Each scene shows the same named points in several views. A view is turned or mirrored, shifted and resized as a whole, has a little noise and may leave points out.
In the rows, zero is written as 128.

Scene 1
View 1
J227: [149 125 140 116 166 145 128 111 144 152 147 121 152 119 118  94 124 148
 122 124 100]
J686: [177 123 103 126 145 134 125 132 159 155 125 111 161 111 119 118 118 107
 123 118 103]
J534: [160 129 119 125 141 123 125 137 159 158 134 110 150 116 111 122 121 121
 128 124  96]
J337: [145 142 163 158 122  88 131 148 185 157 155 115 135  99 108 147 144 136
 148 153  78]
J901: [133 127 166 134 171 142 133 106 150 152 164 127 151 112 121  93 135 158
 132 131  98]
J362: [148 126 136 110 172 150 127 107 139 152 146 121 154 122 117  90 122 149
 120 120 101]
J482: [154 128 154  92 173 139 127  99 137 144 151 123 143 124 112  90 127 172
 107 128  90]
J738: [141 128 156 131 163 135 130 114 154 150 157 124 150 114 119 100 134 153
 130 132  96]
J91: [151 135  89 109 126 125 117 160 146 171 121  94 144 135  90 126 100 104
 130 113 105]
J805: [147 132 134 121 149 125 127 131 152 156 143 113 143 119 107 114 125 137
 129 128  97]
J144: [157 141 117 132 111  94 123 164 171 165 131 101 138 117  95 148 121 111
 139 135  88]
J720: [135 124 136 148 162 149 132 126 153 161 152 117 160 112 122 101 126 125
 143 121 112]
J681: [166 122 138 124 161 137 129 113 155 149 142 123 155 109 123 106 131 140
 121 127  97]
J968: [119 143 172 144 140 105 131 136 166 160 168 118 132 114 103 123 139 156
 146 144  86]
J993: [148 134 134 167 121 104 129 156 183 165 144 111 147 101 114 144 135 105
 151 138  94]
J192: [141 136 150 120 148 119 126 127 153 157 150 115 138 120 103 114 128 153
 127 133  88]
J641: [142 138 123 173 107  95 129 172 186 169 139 104 144 106 106 155 129  93
 160 137  95]
J39: [178 107  91 151 162 170 130 120 157 156 124 120 182 101 144 101 118  86
 131 106 123]
J652: [150 127 125 152 142 131 129 139 165 160 139 114 156 108 119 120 126 110
 142 125 104]
View 2
J39: [100 152 139 134 209 143 169 137 120 129 128 157 117 109 134 141 121 140
 132 149 104]
J968: [127 101 113 120 130  84 100 135 136  82 134 123 127 104  98 142 157 162
 172 123 138]
J681: [105 113 121 138 155 121 127 122 128 124 138 128 133 115 122 141 122 147
 150 127 109]
J362: [115 107 115 148 155 124 107 123 132 112 142 136 126 107 127 142 100 140
 140 128 101]
J91: [149 123 146 177 167 109 143 161 121 114 142 165  81 144 108 153 138 148
 169 141 100]
J337: [120 111 128 113 135  80 131 141 127 100 133 115 129 118  91 145 187 169
 190 125 144]
J534: [123 119 133 147 158 112 140 140 123 117 139 140 113 127 112 147 143 151
 165 132 110]
J901: [109 107 105 122 147 111  98 119 136  96 135 124 139  93 118 139 115 148
 142 124 122]
J652: [122 133 136 133 176 112 148 148 124 109 131 147 110 119 112 146 150 151
 161 140 119]
J993: [123 131 139 118 161  92 152 151 124 103 126 136 115 120  96 146 186 164
 184 137 138]
J805: [126 109 124 146 149 107 119 139 128 109 140 138 116 120 111 146 132 150
 161 129 113]
J738: [111 107 112 127 146 110 106 123 132 103 137 126 135 102 116 140 123 150
 148 124 118]
J192: [124 100 118 142 136 102 108 134 131 104 141 129 122 117 108 143 134 153
 164 123 117]
J720: [117 127 120 126 176 114 123 136 130  95 130 145 120  99 117 140 128 146
 142 138 123]
J227: [114 108 116 143 152 120 110 124 131 110 140 135 128 109 122 141 108 144
 142 128 106]
J482: [112  90 109 153 132 121  93 115 134 119 149 124 136 113 125 142  95 142
 144 118  99]
J641: [134 134 147 123 166  85 159 164 121  97 125 145 100 127  90 148 200 168
 191 140 142]
View 3
J641: [ 91 101 119 131  92 150 172 156 142  86  94 117 122 149  90 139 141 144
 126 156 164]
J968: [116 132 101 158 117 140 156 126 128  98  79 150 125 112 125 114 144 133
 118 116 130]
J901: [140 132 109 155 148 120 131 113 111 116 102 139 124 111 143  99 139 114
 106 125 125]
J738: [133 130 113 147 143 121 136 121 116 114 106 136 127 111 134 106 143 113
 109 126 127]
J681: [131 128 125 125 146 113 134 128 115 117 124 122 132 114 130 116 146 104
 111 137 130]
J720: [133 112 119 146 150 127 134 123 114 114 108 119 115 137 122 109 138 119
 103 145 144]
J993: [100 106 118 135  98 142 162 148 135  93 102 122 127 139 105 130 140 138
 125 154 154]
J686: [120 115 138 106 145 118 143 144 124 115 128 103 128 137 109 133 149 103
 113 151 146]
J144: [ 92 116 128 115 109 140 169 155 141  94 101 119 130 138  94 144 152 128
 125 143 151]
J39: [138  91 142 114 159 109 122 135 110 124 146  87 119 154 116 118 134 104
 103 180 158]
J534: [118 118 132 118 140 123 146 139 124 111 116 112 125 133 111 129 148 111
 112 144 145]
J227: [135 133 122 132 162 114 132 121 113 120 112 125 124 116 130 115 148 103
 103 126 128]
J337: [100 125 108 144  84 143 165 143 137  89  95 141 137 113 118 125 142 139
 131 137 139]
View 4
J337: [137  92 102 149  82 119 121 167  97 120 119 122 146 134 140  89 138 115
 154 132 152]
J686: [118 110 122 144 114 177 169 116 113 121 120 148 132 123 127 143 114 142
 130 121 147]
J968: [119  95 124 136  81  98 127 151 110 125 147 107 132 139 128  92 140 119
 153 140 129]
J144: [131  94 103 139  91 160 157 165 110 131 100 152 128 141 123 105 109 131
 168 132 162]
J91: [114 100 125 124 107 177 187 136 133 141 114 156 108 141 104 126  93 149
 164 135 151]
J192: [108 100 135 135  96 129 146 133 114 128 143 128 125 132 119 116 135 117
 147 135 116]
J482: [ 89 109 154 139 106 135 150 104 116 131 164 133 122 123 113 139 150 105
 128 131  80]
J805: [111 103 132 133 100 141 156 128 117 128 139 132 123 133 120 121 126 129
 144 132 128]
J362: [ 94 111 153 131 112 139 163  96 126 128 164 125 118 126 113 141 131 132
 129 132 104]
J652: [127 106 118 140 103 147 155 125 112 118 131 124 136 128 134 121 117 150
 133 128 161]
J641: [148  92  92 141  89 144 146 169 107 120  99 129 139 140 139  92 103 150
 161 133 196]
J681: [110 109 135 146 110 147 150 108 109 120 145 132 136 119 130 139 140 126
 120 123 121]
J720: [119 110 133 134 110 133 156 107 123 117 153 107 132 127 131 126 122 156
 123 130 147]
J227: [103 110 144 137 110 138 155 104 117 124 156 125 128 125 120 137 136 128
 126 127 111]
J39: [125 121 126 144 132 183 176  82 116 108 131 131 140 111 139 162 107 174
 101 113 167]
View 5
J91: [142 110 118 130 124 146 150 128 119 143 148 131 146 154 113 143 143 112
 123 144 105]
J738: [141 127 122 143 112 116 109 123 133 118 101  99 111 123 143  87 118 119
 120 158 139]
J993: [ 96 121  92 146 126 151 133 131 138 139 148  91 126 141 138 117 130  92
 149 182 138]
J681: [146 135 131 135 114 117 122 134 139 116 105 118 113 125 131  99 116 119
 135 163 132]
J192: [139 115 117 144 119 119 123 118 134 139 105  99 122 132 144 105 126 122
 120 157 140]
J362: [159 129 135 134 108 111 114 127 127 112 100 120 112 124 127  93 118 126
 112 147 124]
J337: [100 116  90 152 129 137 131 119 149 152 121  75 123 137 159 109 126 100
 146 185 160]
J227: [154 130 132 136 110 113 115 127 129 116 103 116 114 125 131  95 118 124
 118 151 127]
J652: [120 129 109 139 117 142 125 134 130 118 140 111 120 133 126 108 124 102
 136 168 124]
J720: [132 130 116 141 109 134 106 130 122 104 128 110 113 125 126  90 121 106
 121 158 120]
J805: [139 119 120 139 117 124 127 123 130 132 117 109 124 134 134 111 128 118
 123 154 131]
J534: [135 126 120 135 120 132 136 132 134 132 128 117 126 137 127 118 128 113
 136 161 125]
J144: [114 112 101 139 132 146 152 125 138 159 143 105 142 151 133 141 137 104
 144 169 133]
J482: [172 126 143 136 111  96 116 123 136 126  78 115 115 123 140  94 118 138
 112 147 138]
J641: [ 88 115  82 147 129 164 140 128 134 147 163  90 134 148 135 129 136  86
 150 181 134]
J686: [132 135 121 131 118 137 139 141 137 122 136 128 124 137 117 121 124 108
 147 167 120]
J968: [119 109 100 154 122 125 112 108 134 143 107  72 120 132 160  94 127 112
 115 165 155]
J901: [144 127 122 146 110 112 100 121 131 111  96  96 107 119 145  76 115 119
 112 156 141]

Which points are out of place in each view (at most two, in the order of its rows)? Write - if all are in place.
view 1 | -
view 2 | J652
view 3 | J144, J534
view 4 | J362
view 5 | J686
